A landscape with many peaks, sampled at points; each row gives a point and its height.
From any point a climber steps to the highest of the 2 points nearest to it. It stops when none of these is higher. Distance is the straight distance between rows; heights are no part of it.
kun: [-24 -11  12 -18  11  -3   9  -1  -9  19  20   5  22  -3   5 -11  -5  32
   2   2  15  -7 -12  19  -1  30  -1 -11  23  -8   5 -30  -8  -6 -15  11
  15   5   6  23  27]  (h 230)
dapur: [ -7 -15  -1 -12   5  -7 -12  23   3 -29  -1  -3  12 -22  -5  -2 -10   6
 -19  14 -11   8 -25 -11   8  17  18  13  -6  11   7 -17  -2   2   6   0
   2   0  15   4  28]  (h 180)
nafa: [ 15  -5   8  -4 -25  22  24 -10 -11 -23 -16   0   6   8  -1  -7 -15  14
  -4  -8  10  -3   0   2  -8 -14   3 -17  15 -10   2   7  -2 -21  -5   7
  10   6   5   2  17]  (h 376)
Repa: [  6 -10  -5   6   3 -27 -18  17   4   8  -1 -10   9 -10   1   0   4  -1
  -9 -17 -18  11 -18  -8  14  -6  16   2  15  20  -8  12   0   5  10   0
 -25   0  -7   3   7]  (h 259)
pufo: [-12  21  15 -16  12   4  -5  13 -11  19   6  17 -27  -4   4   6  -5   1
   3  -5  -1   1  10 -15 -14 -29  10   6   5 -16  -5 -13  -7  -3 -22 -28
   3 -10  25 -26  11]  (h 187)
bif: [  9  -8   6  -9  10   7 -18  12  14 -19  -8 -14  21 -10 -10 -10  -8   3
 -16  -8   1   4 -22  -9   1   0  18   5  27 -13  19  -9   8 -10 -16  24
 -21   2   6  -1  24]  (h 341)
nim: [ 11   0  -5  15 -16   0   6 -11   4  15   6   9 -15  22  15  11  13   6
  10  28  13  -1  28  13   9  14 -10  -6 -22  10  -2  13  -7  14   0  -8
   3   6 -20  18 -15]  (h 667)
nati: [ 20   3  10   1  -7  -7   3   4   1  15  16  10  -8  11   5   8  10  11
   5  14   6  11   9  10  18   6  -3  -3  -9  18   0  12 -13  14   8  -2
  -7   6 -21  15  -4]  (h 620)
sop: [  8   8  13 -19  12 -12  -5  -1   1  16  12   9 -15   5  -3   4  23  43
 -10  36  -9  -8  10   4   0   5  -5 -10   3  10  -3  -7 -26  16   9 -11
  -6   9   7  24  13]  (h 170)
kega: [-26  -1  34 -26  25  16   4  16  -5   3  -9  -8  -1  -2  -8   0  15 -18
   2  13  34   1  10  16  16  17   0  -3  -5  -2  11 -21 -16 -14  -9  -9
 -12   0  17   2  -3]  (h 95)
Nodov: [ -5  -4  27 -19  19  -5  -8   7  -2  32   5  -2  -9  -4   5   3  11  32
  -2  31   5  -5  10  11   6  22  -6  -1  16   6  -2 -25 -21   8  -5  -3
  -6  10   4  30   3]  (h 194)
nameg: [ 15  -4 -24   2   5 -16  -2 -15  21   4  12  -3 -17  20  -6 -13  18 -25
 -30  11 -37   4   5  -2  10  -6 -22  14 -22 -17   4  23  -3  29  24  10
 -21  -3   2  -1 -18]  (h 611)
Vebo: [-10 -14 -15 -15  12  -6 -26  23   1  28   4  19 -10   0  -2  -6  -2  13
 -16   6 -18 -10  -8   1  -2   4  -4   6  19 -10 -10   6  -4  18 -10  11
 -14  11   3  25   5]  (h 221)
fisig: [-27   7 -22  19  -1 -10  12  -1   1  -4  13  -1   5  11  22  15  10  19
  -1  17  15   3  13   3  -6  17 -18  -3 -34   6   3  -3   7  -3  12 -16
  38  -6  -7   3   8]  (h 605)
vomum: [-14  -9   3   8  -9   7   0  18 -12  10 -24  12  -1  -1   2   1  -9 -31
  25  12  19  -1   7  12  27  16   5  -3   2  15  -8   8  -3   4  -6  -2
   3   2 -12  12 -26]  (h 279)
tuto: [  9   3  20 -10  -2   7  -5  -2   2 -13 -13   2  13 -11 -13   2   0 -19
  16  16  20  10   3   5  22  25   6  -3   2  21  14 -14  -1   1   1  28
 -10  11  -2  22  -3]  (h 517)
Nusod: [ 12   1  35 -13 -22  20   9   5  -7 -20 -18 -13  -9   8  14   7  -5  -6
  13  14  -2  -1  15   7  17 -16  12   2 -19  12 -20 -14 -27   2   8 -22
  18   5  11   1   1]  (h 596)
kebob: [ -8   2 -15  24   4 -10   6  15 -11  25   5  18 -12 -13  34   3 -10  -1
  16 -26  -2   3 -10  10  -8  -7  14   3   2  -2 -18   4   9   8  -9 -18
   1 -17  -5 -30 -31]  (h 269)
fopin: [ -8   7  43 -18  21  14  -6   5   2  24  -2  -5   3  -6 -11 -11  14 -16
   6  11  31   4   2  26  17  24  -9  -9   5   6  19 -23 -10  -3 -18  17
 -20   6  -6  19 -10]  (h 72)
vedol: [ -5  -1 -17  -1   4   4   0  -2  16   7  10 -15  16  -5 -10 -11  -2 -19
   3 -33   4   8   0 -14  -5 -24 -11   5  29 -12   5  10  20 -21 -13  28
   2 -11  -6 -25  -1]  (h 110)
zapit: [  1 -23   0  11 -23  -7  12   7  -6 -24 -25   5  22  -7   3  -6 -23  -3
   6  -8 -18   6 -24  10  12   9  23  -7  11  13 -11   8   4   5  13   0
 -12   5 -11  11  -1]  (h 225)
Nivef: [  6   6 -10  -4 -10   9  -7 -31  10   5  -2  27  16  -2 -14 -15  -8 -33
  -4   0 -16  -2  -5  20  -8  19   4   7  10   8   3   3   2  15   3  32
 -13   2  -3  28 -10]  (h 388)
Tegiz: [  7   7   8 -20   6  19  -7 -11  -3  12   8  28  16  -3 -18 -20 -17 -25
   2  -4   2  -2  -6  21  -8  15   6   2  26  -1   5  -7  -8   6 -13  30
 -17   8   2  15 -12]  (h 430)
guk: [ 17 -25  22   6 -18   0  11   6  -5 -18 -13 -12  19  -8   5  -6 -22   6
   1  -8 -18  -6 -32  17   8  -6  29  -7  21   8 -14   2 -12  -6   7   1
 -15  -3  -6  -4  18]  (h 196)
Didok: [ 25   6  19   8 -23 -15  16 -15  -4 -43 -17 -39   1   7  -6   3  -4   9
   0   3  -5   4  -9  -5   9  -4   6  -2 -24  13  19  -4  -6 -14  16 -22
 -10   8  11   2  10]  (h 551)
zada: [  6   7  -2  12 -22  15  12 -24  -5 -20 -20  -2  14   4  -7  -9  -5 -10
  19 -14  12   4   7  -1   4  -9  -8 -17   7   3  -4  15  14 -23  -1  13
  11   3  -4   3   2]  (h 408)
sul: [ 19  -1  13  -3  11 -15  -9 -16  11  31  20   3  -6  11   0  -2  17  42
 -13  21 -14   4   2   4  -1   3 -11 -12  21   6   5   6 -23  20   3  12
 -20   6 -12  33   2]  (h 142)
mev: [ 21   8 -20  19  -8 -24   8 -33   1   1  12  -5  10  12  -4  -1  14 -26
 -15  -2 -17  -4  -9   9  14  11  -7   4 -27   2  11  22   1  17  22   8
 -10  -3 -14  15 -20]  (h 510)
vuro: [  0 -11  11 -11   0  -3   3  11   2 -33  -9 -12  18 -10   3  -1  -4  14
  -4  19   9   7 -12   3  12  27  16   2  -9   9  19 -24  -7   1   4   3
   3   9   9   7  29]  (h 144)
sisu: [ 17  14   9  16  -7  -8  13   2  -1   4   8  -7 -10  -7  19   2  17 -13
  30  -1  38  10  24  14   8  -6   1 -10  -6  12  -4  13   1   6  -1  -9
   9  -6 -35 -22 -25]  (h 122)
fisu: [  8 -16  -2   4  -7 -24   4 -14   6  -3   0 -16   6   3   0  10   7  42
 -14  12 -11  -4  -9  -1   9  21 -10  -5   4   3  17  -6   0  11  10   6
 -14  -2  -6  33  22]  (h 90)
vadi: [  2  12   1   4 -11  27  17 -44   4 -13  -7  -5  17  14  -6  -2 -18  10
  10 -14 -14 -12   6  -6 -23 -19   2  -7 -10  -5  -5  -4  24 -24  -5 -21
  31   9  16 -28  -5]  (h 535)
Fav: [ -5  11   4   8  -5  10   7  25 -22  16  -3  10 -28  -6  14   0   1   3
   9 -16  16   4   5  -3   3 -11  -3 -14  21  -6 -12   9   7 -15 -27 -16
   8 -11  -4  -9  -1]  (h 216)
piguz: [ -1 -12  11 -13  13  -3  -2 -18  14  -1  18   4  22  -2  -3 -12  -1  42
 -23  12   6  -5 -16  10 -16  31   1  -7  20  -5   9 -19 -11   6  -1  24
   1  11   0  19  23]  (h 258)
zizo: [ 32   8  -5  19 -13 -27   1 -33  -1  -7  -7 -21  12   4 -14   2  14 -22
  -9  -8 -24   2 -18  -3  17   0  10   2 -16  10   8   8   0  11  23  -1
 -22  -7  -2   7 -14]  (h 456)
Gug: [-14   1 -19  26  -1  -6   1  27 -13  30   6  18 -32 -18  19 -11   8   5
  17 -24  29  -7  -7   6   4  -4   0 -11  17  -1 -10  17  15   0 -38  -2
  10 -14 -21   1  -6]  (h 232)
kidel: [ 18   9 -17   6   4 -10  -5 -25  15   6  15 -18   5   0 -10   6   8 -27
  -7 -10 -31   6   8 -10 -14 -14 -11  20  -6  -8  -4   8   9   7  20   6
  -6 -10  -7 -24 -25]  (h 616)
lev: [-35  10  15  -5  29  22 -12  27  -8   8 -24   2 -20   2 -15  -5   5 -34
   8  15  23 -11  33   2  -7 -12  -2  10 -16 -23  -1  -9 -10  -5   1 -14
  -6  -5   9 -23 -19]  (h 140)
Lutaf: [ 19 -12   5   1 -12  -9  10   2   2 -23  -5 -18   7  -1   0   5   1  16
   5  10  -1   6  -6   4  15  13   0  -7  -2  14  12   0  -4  -5  10  10
   0   8  -9  22  17]  (h 116)
bufeb: [-12  14  27  -1   0   5 -15  11  -3 -12  -6 -18  -3   7  -1   6  -5   9
  19   4   7  10  25 -35 -18 -38  -4  10 -17   0  -3   1  15   1   5 -25
   3   2  24 -34  11]  (h 386)
Pumem: [-23  11  13  -2  27 -11 -17  28 -12  15  -3   1  -4 -15   5  11   6 -18
  25  11  -1   2  19   0  14 -14  20  -2 -21   9 -17 -23 -21  22   9 -15
  -6  -7 -12 -34 -21]  (h 179)
Nav: [-12   5  -2  -8   8  -5  -5  27  -8  21   5  14 -27  -3   6  15  10  23
  -5  24   9 -15   9  -6  -9  12  -7   3  -4  -3  -6 -14  -1   6  -8 -25
  11   4  12  19   6]  (h 390)
dases: [  9   6  18  -7   1   0 -10   7  -2   0 -12   2  -5   8 -11  12  15 -12
   9  26   8  10  21  -1  14   4  -3  -5 -14  20   5  -1  -3   9   9   7
 -10  10  -6  11  -3]  (h 567)
mal: [-16  -7 -26   9   3  -7  -4  32  -9  34   5  20 -21   0  22  10  -1  18
   5  12  12 -10   8   6   0  14  -7   4   1   5  -7  -3   9  17 -11  -7
   8  -5 -11  15 -15]  (h 358)
Lef: [-10 -18 -44   4  -5   6  -1   1  21   9   0   1  -4   5  -5  -7  11 -12
   2 -13  16  -1  13 -15 -11 -17 -34   0  12 -11  -1  30  24 -11  -6  20
  12  -2 -15   1  -1]  (h 66)
Dupo: [  7 -12   5  -8 -11  -2  13   5 -13 -10  -5  -1   1  -2   2  -8  -8  19
  -7 -18  11 -10 -16   6  -9  -6   7 -16  30 -10  -4   7   1 -21 -15  10
   0   0   1  10  30]  (h 348)
lilo: [ 19   7   3  18 -21  -2  16 -40   7   6   9   4  -8  18   1   9  17  -3
  -5  34   3  -2  18   8  12   8 -22  -9 -32   3  14   6   3  19   9  10
  -2   5 -16  21  -9]  (h 607)
Val: [ -5  16  18  -7   3  16   2  20 -22  22   0  12 -26   0   4   7  -4   3
  12 -12  12  -2   7  -1  -3 -26  14  -7  19 -24  -4  -9  -8 -12 -42 -19
  -2 -15  11 -25  -3]  (h 201)
vode: [  2  14  11   6  -8   7   1 -35  12 -35  -4 -19  12   4 -17  -2  -7  -7
  22  -2  -6  -1  15 -20 -15 -13 -15  17 -17   4  14  -8  25 -12   9  -1
   6  -2  13 -21 -10]  (h 457)
Giri: [  5 -23   2  14 -22   6  12   8 -13  -5 -24  10  11   0  -2   1 -18 -17
  18   9   2   5  -5  12  21   9  10 -12   4  17  -5  13  -2   3   7   3
   1  10 -11  19 -10]  (h 254)
Vike: [-12 -23 -33  -6  -9  19 -11  11  16  15 -17  17  -4   2  -7  -2  -3 -27
   2  -7  11  -2  14 -16   0  -4 -23   8  16 -15  -1  26  19   1 -18  26
  -6   2  -5  16  -8]  (h 41)
Pog: [-19 -18 -23 -11  17  -5  -6  17   6 -10  18  -2  11 -20  -2  -5 -13   4
 -20  -2 -16   2 -28  -5  -2  25   3  17  -2  -1  -6 -12  -2   4   7  12
  12   0   7  -4  21]  (h 223)
divef: [ 12  -9 -12  -1  -4  -8   6   2  -4  11  15   7  -3   4   1   1   3  23
 -14 -16   2 -13 -12   7  -9  -5  -4 -13  27   3  -5  14   9 -13  -5  -1
  -4   4  -5  17  22]  (h 322)
dap: [  7 -15  -5  12  -4 -31 -12 -21  15  22   9 -13  -1  10   7   5  16  36
 -20  18 -19   1   1 -17   8   1 -14   1  22   2  12   8  -7  21   6  15
 -29   9 -12  44   5]  (h 117)
mabu: [ 12   3  26  -6 -12  12  22 -13  -1 -21  -2   0 -11  13   9   6 -12  10
   1   6  -3  -1   9   1  -4  -6  12   5 -14   3  -5  -7 -23 -11   7 -30
  19   8  14  -3  14]  (h 552)
zise: [-12   0   3   2  22 -15 -20  29   4  17  11  -3  -2 -17   3   9  -5  -9
  12   2 -13  13  -4  -3  14 -15  26   6  -7  11 -19 -12  -8  25   9  -4
 -12 -12 -10 -31 -18]  (h 199)
sezi: [ 12  10  -4  24 -16   4  20 -13  -1   1  12   4 -18  21  26  11   7  15
  -1  25   2  -6  14  22   4  18  -1  -4 -42  10 -10   8 -19   9  -4 -22
  20   6 -11   5  -8]  (h 719)
kubo: [-35 -14 -29  23  10   6  -2  33 -12  30  -8   4 -18 -11  21   6   5  -2
   8   5  32  -8   9   5  -1  18 -17   4  -8 -15  -7  -2  16   7 -22  -4
  29 -13 -10  -4 -23]  (h 331)
lalin: [ 10   9   1  -1 -15   6  -4 -27   2   2 -13  21   9   3 -19   3 -16 -26
   9   8 -29   0  11  12   3   1  18  13  10   9  -8  -2   5  15  -3   7
 -15  -8   5   9 -19]  (h 349)
Meka: [-14  -9 -22 -20   8   1 -19  22  -1   1   3  20 -18  -4  -3   3  -8   9
 -29   4 -28 -10 -18 -13  -9   2   9   8  11  -7 -12   4  -5  11   1  -8
  -2   8  14  17  22]  (h 253)
Tes: [-17   7 -12   3  -6   3  16 -18  -9 -30  -4  -7  18   6   2   2   1   8
  -2 -11   2   5  -4  -4 -13  -1  -2  -4 -17  -1   0   3   1 -24  15  -9
  26   0   6  -6  12]  (h 479)
fuz: [-16  12   2 -17   7   2  -7  17   0   1   8   5 -22   8   8   8   9  16
 -10  20  26  -7  22 -12 -20   1 -20   8 -10  -5   0  -8   4   4  -7 -25
  16   2  25   7  15]  (h 423)
bofo: [ -4  -1 -27   6   5  -7  -1  -5   7   7   5 -16   3   2  -2  -1  13  -6
  -1 -36  15   0   4 -18 -15 -27 -27  -8  15 -12  -2  29  24 -24  -8  13
  12 -14 -12  -9   7]  (h 88)
Revam: [ -9  10  23  -9   0   5 -16   0   6 -24  -1 -27   7  12  -7   6  -6   1
  28   2   6  11  18 -29 -11 -20  -9  24 -17   2  13  -6  31   2   7  -7
   1   3  23 -37  -6]  (h 414)
pared: [  1   1  -1   1   4  -5 -11 -27  32  -6  11  -6  30 -14 -20 -11   8   3
  -2  -6   6   6 -15   4  -5  18 -14  -4   1   9  29 -15  15  -1   4  56
  -1  12 -12  23   7]  (h 434)
nas: [ -1  -5  24   3 -16  13  17  -9 -12  -2  11  -9   6  -5   9  -1 -19  10
  12 -23  -7   2 -12  13   8 -20   7 -14  20   2 -20  -9  -2 -22 -14 -17
  11  -6   6 -26  -1]  (h 603)
fom: [  0  12  -9   3 -12  12   9  -8  -3 -17   4   2  13  10  -1   0   7  -8
   4  -2  15   6  15  -1  -4   1  -3  -1 -13   5   2   8  11 -15   5   1
  17   2  -6  -4  -4]  (h 442)
Digev: [  4  14 -18  25  -3   1   3  -9   9  -5   9  -6  -7   2  15   4  12 -21
  14  -5  36   3  24   8 -14 -12 -12  -6  -6  -4  -3  13  19   4  -8 -13
  16  -7 -32 -31 -27]  (h 103)
dubo: [ 11  11 -25   1   3   7   9 -44  12 -20  10  -5   8   8 -24 -16   6 -14
 -22   6 -23  -8  -3  -4 -16   6 -21  17 -27 -26  17   3   0  -3  21  29
   7  -2  14  -3   5]  (h 283)
Bamis: [-12  -1  23 -25  22   3  12  -7  -8  28  21   5   9  -2  10  -7   0  37
  -7  15  18 -13   5  19  -6  29 -15  -6  24  -6  16 -27 -22  -1 -18   5
   6   8   7  25   6]  (h 215)
mitel: [-22   5   2 -12  28   9 -15  26  -8  19  -5   7 -11  -2  -5   5  -4 -18
   0   4   4   0  23 -17 -11 -18   2  14  -2 -26  -4  -8  -7   5  -1 -11
   4 -12  14 -31 -11]  (h 164)
Suma: [ -3  -1  -3   6 -13   0  15   2 -16 -29 -13  -3   0 -10   2  11  -7  15
  -6 -13  -9   2 -16 -15  -9  -6   7  -7   4  -6 -10  -5   9 -20   8 -24
  10   0  19   0  31]  (h 520)
sur: [-20  -7 -24  -2  12 -18   8  26  -4  10  20   5  -3 -25   7   1   1   7
 -13 -10 -14   5 -33   1  -1  18  -6  14  -4   4 -23 -13  10   4   5  -3
  13  -2   2   1  12]  (h 261)
maked: [  4   6   3   2 -15  11  11 -16  -3   7   4  16  17   2   0  -4 -25 -15
  19  -5 -13  -4  -1  19   3  -5  21   2  12   9 -11  -9   6   0  -2   3
  -1  -8  -5 -14 -24]  (h 317)
sibir: [-10   8  10   8  26  -4  -9  24 -15  17 -24  13 -20  -4   3  13  10 -18
  18  10  14 -13  39   8   3  -9  26 -14 -26   1  -7  -8 -29  26   5 -11
   0  -6 -10 -28 -24]  (h 160)
venu: [ -8  19  10 -19   1  15   0   2  -1 -20   1   6 -10  16   0   5   2  -2
  -2   9  13   9  26 -22 -20  -3  -5  14 -21  -3  11   3  -6   4   5 -18
  12   5  19  -9  10]  (h 471)
luk: [ -3  -3  10 -11   6  13 -12  -9   6  -3  -1   6  25 -12 -12  -3   0 -14
   3   7  20   5  -3   8   6  30 -12  -5   6   4  20 -20   5  -3 -10  38
   2   9   0  21   2]  (h 480)
dal: [ 13  11 -26   2  -3 -14   4 -45   5 -24  -7 -15  22   8 -21  -9  12   1
 -12  -3 -14 -10 -25   2  -5   4 -12  -6 -18 -16  29   1   2 -10  20  19
  -3   0   6  17  11]  (h 343)
Ker: [ -3  -8  -5  -2   8  -7 -19  32   1  23   3   9 -11  -6   6   0   0 -14
   5 -23   2  10   3  -8  10 -26   6   7  25  -7 -11   7   8  -1 -20   8
 -20 -10 -15 -21 -12]  (h 155)
kul: [ -7  18  21 -12   1  16  13 -13  -1 -11   4   4 -13  22  16   2 -18   2
  -1   4   4   0  17 -18 -23  -4   6  11 -24   5  -1  -5 -19   1  -3 -42
  17  10  24 -17  10]  (h 513)
Bof: [  8   8  21   9   8  -5  -7  20  -5  13 -21   0 -19  -4   7  13  13 -27
  34  14  33   5  30  11  12 -11  18 -10 -14   5  -1   2  -8  14  -1 -11
   6  -1 -24 -15 -30]  (h 141)
vopa: [ -7   2 -14   7   2 -19  -6  24  -6  10   9  -2  -4 -19  17   7   3   5
  -1 -19  -3   9 -16  -3   3   2  -4   4   7  11 -11   2  14  -3  -7  -5
  -3  -5 -11  -3   9]  (h 288)
zuf: [ -3   9 -17 -18  12  19   2 -19  10 -27  18   5   3   7 -18 -10  -3   6
 -23   3  -1  -2  -3 -18 -18   3 -15  13 -10 -21  14   4  -5 -12  14  15
  14   0  19  -5  12]  (h 218)
Kod: [ 15  -8   6 -15  12  -3 -11   3   8  -9   5   2  14  -6 -14  -8  -4  27
 -25  -4  -5  -1 -24   1  -7  16  11   3  19  -6   9   2 -11  -1  -3  14
 -17   5   2  13  28]  (h 297)
vaked: [  7  -9  14  -2 -18  22  18 -33   2  -4   9   2  18   7  -9  -6 -25  11
  15 -17 -11 -12  -5   9  -2 -21   6 -20  13  -6 -12 -12  15 -28  -7 -12
  22   2   7 -33 -10]  (h 570)
fike: [-31   6  19 -31  23  24  -7  16  -8   1 -14  -3 -13   4 -11  -4   7 -27
   2  12  29  -8  18  -2  -3   6  -9   8  -6 -19  15 -12  -3 -13  -3 -17
  -2  -3  23  -7 -12]  (h 119)
motik: [ 11  10   3   1  -6  -4  -4 -27  12 -10   9   5   4   4 -10  -2  20  -9
  -8  23  -3   4   6  -6   5  15 -23  -2 -19   2  25  -4   7  14  11  21
  -5  -1  -9  22  -9]  (h 536)
dufeg: [  1  -3   3  -2   3   6 -12   6   1   6   7  -1   3   0   1   3  -9   0
   5 -20  -6  12   3 -12  -5 -29   1  -1  21 -12  -5   4  18 -18 -13  -3
 -14 -11   2 -29  -9]  (h 135)
vadez: [ -6  -1  -3  12   1   6   1   4  -1  19  16  15   8  -7  15   1 -22 -12
  24 -14  -6   1  -8  11   5  -2  21   3   0   4 -12 -11   7   1  -9  -6
   6 -15  -8 -40 -43]  (h 290)
Biga: [ -7  -7 -11 -12  23  -2 -33  41   5  29  -5   8 -16  -5  -1 -10   1 -17
  -8 -17 -17   8   1  -2   7 -22   5   7  21 -11 -21   2  -2  13 -13  21
 -21  -3  -2  -9  -1]  (h 173)
vamo: [ 29 -20  17   7 -23 -13   8  13 -12 -15 -26 -18  -2  -9   4   9  -8  13
   1 -13 -22   4 -16  12   9 -23  12 -17  16  10 -22   9  -9  -6   9 -13
 -19   2   0   5  15]  (h 213)
vel: [ 23 -16   9  13 -13 -21   1   2   1  -2 -12 -21   0  -1   1   5   6   6
   6 -28 -12   7 -14   2   8 -15   4 -17  28  26  -8  24   0  -9   5  -9
 -15   3 -13   9   4]  (h 231)
Boz: [ -2  -6 -22  37  -4  -5   7  14  -3  25   2  19 -15  -9  33 -16  -3  -4
  16 -26  22   1  -8  16  -2  -2  10 -16   8   8 -15  23   3   2 -16  -2
  10 -17 -18 -15 -30]  (h 251)
Vete: [  9  16  10   5  -9   9  12 -42   2 -27 -12 -24   6  18 -12  -2 -11  10
   7 -16  -7  -8   2 -24 -22 -15  -6  10 -19  -6  14   1  11 -19   4 -16
  13   5  21 -28   4]  (h 498)
mune: [-24 -10 -20  20   8  18  -9  25 -11  28 -30  18 -17  -3   7   4  -4 -27
  12   9  27 -10  16  15   8  20  -3  -1  -5 -10  -3  15   2   0 -18  -5
   3  -2 -17  -1 -31]  (h 306)
regu: [ 11   5   0  12 -12  -9   1  -2   1 -45 -24 -21   5   0 -19  -1 -14   7
   0   3 -16   4 -13 -25   3  -6   9   4 -13   3  21  -2   3 -14  11 -13
 -14   4  14  -8  20]  (h 612)
gonur: [ -1  -2 -21  -1 -13  -7  -1  12  -4   6   2  18 -21   4   5   9   8  20
 -25  -2 -22 -15 -19   0 -16  -3   3   2  10  -4 -10  12   8  -1   0 -19
  -2  18   5  25  22]  (h 289)
Fase: [-15 -11  -9 -11  34  -5 -28  35   1  37   8  11 -11 -11   2 -26   2  -8
 -16  -7 -17  -2 -15   8   7   6   9  14  22 -10 -15   5 -10  21 -15  17
 -14   0  -1   4   1]  (h 195)
Lufu: [ 14   0 -10  -2   7  -8 -10  -6  13 -16   9 -13  -8   5 -17  -5  13 -12
 -24   7 -24   8   5 -16   0  -8 -17  14 -13  -9   5  13   2  11  25  13
 -15  -6   3  -5  -5]  (h 714)
dosu: [  8   5   6 -16   4  17 -15  -1   8   2   5  11  20  -8 -14 -14 -13 -19
 -10 -10  -4   4  -6  -6  -4  -4  10   5  31 -14  10  -9   7  -6 -12  36
 -20   0   2  -5   0]  (h 387)
kidi: [-12   6 -33  31 -12 -12  20 -13  -9   1  10  -1  -6  13  21  16  15  17
 -11   6  -5  -5  -6  13   6  21  -6  -3 -44  14  -9   7   2   6  11 -29
  21   0 -10   5  -4]  (h 658)
kuf: [  9  20  -3   7  -4  -7   4 -41  15 -20   4  -4  27   0 -18  -4  13  -7
   6  -4   0   7  -7  10  -5  11 -10  -6 -14   5  21  -4   9  -9  19  35
   1  -5  -6   8   5]  (h 389)
dafod: [ -8  -3 -18 -15   9   4   6 -12   5 -19  11  11   0   6 -12  -1  -5  19
 -28  -2 -11 -15 -16 -14 -25   9   0   4  -1 -11  10   5  -7 -11   8  -7
  14   5  20  12  31]  (h 168)
ganeb: [  6 -10  35  -1 -23  24  22   5 -10 -21  -6 -20  -1 -11  24   3 -13   9
  13 -12  -3  -4  -8  11  17 -21   0  -4   2  13 -28 -12 -15 -10   2 -17
  19  -3  14  -4  -4]  (h 640)
zizuf: [-11  -9 -28  -4  -4  20  -7  18   4  -5 -10  12  -5   4 -12 -10 -14 -31
  -8  -8  -4  -1  14 -16  -7  -6  -8  15   8 -17  -5  11  13  -3   1  28
  -1   0   7  -3  -6]  (h 17)
nobap: [ -1  -8   3   7  -4  -9   2  -2 -10 -27 -13 -18   6 -17   1  19 -18   9
  -2 -12 -23   9 -21 -20  -9 -16  15   1  -6   5  -1 -11   2 -14  11 -31
  -6   0  20 -15  15]  (h 554)
Lof: [-10 -10  -1 -26   0   5  10   3  -1 -12   8  18   2  -5  -2   0  -9  25
 -19   9  -4 -16 -21  -2 -14  19   6  -4  11  -8  -2 -15 -10  -5   4 -11
  15  11  23  15  39]  (h 134)
rivu: [ 20   8 -23  13   8 -21   8 -16   8  14  22  -8  11  11   2   1  21 -20
 -13 -20 -15  -4  -8   5  -5   0 -10   8 -12  -2   5  23  -8  11  18   3
  -4  -6 -15  -6 -23]  (h 553)
fem: [ 38   2   8  15 -19 -21  19 -27  -6 -18 -12 -30   2   9  -2   4  11   0
  -7  -3 -21   0 -11  -1  23  -2   7 -10 -26   7   9  13  -4   1  17 -11
 -13   6  -4  13   1]  (h 500)
Bel: [  4   6   5  -2  20 -13 -23  19  10  10  11  -3   5  -7   0  -1   8 -14
   3   3  -3  14   1  -4  13  -5  19   4   0  16  -5   1 -10  18   8  11
 -14  -8 -22  -9  -7]  (h 224)

Where does a climber stop that starts at each point below?
dal => sezi
guk => ganeb
zizuf => regu
Vike => regu
Bof => vopa
fisu => Tegiz
Nav => ganeb
Revam => ganeb
bufeb => ganeb
Lutaf => vopa
Fav => Tegiz

Call two points neighbours if one is among the 2 nearest of the other. Go from one point of each pair to the other, from neighbour to neighbour, staying as high as possible. Name the lowest point that can't be avoided.
vopa / regu => Digev
ganeb / vopa => guk
Lufu / regu => zizo

Write out the way that a climber takes from each point below.
lev => mitel > pufo > Val > Fav > Gug > Boz > kebob > vadez > maked > lalin > Nivef > Tegiz
mal => Nav > fuz > venu > kul > mabu > Nusod > ganeb
zuf => dubo > dal > kuf > pared > luk > tuto > dases > nati > nim > sezi
sisu => Bof > sibir > Pumem > zise > Bel > Repa > vopa
kun => piguz > Kod > bif > dosu > Tegiz
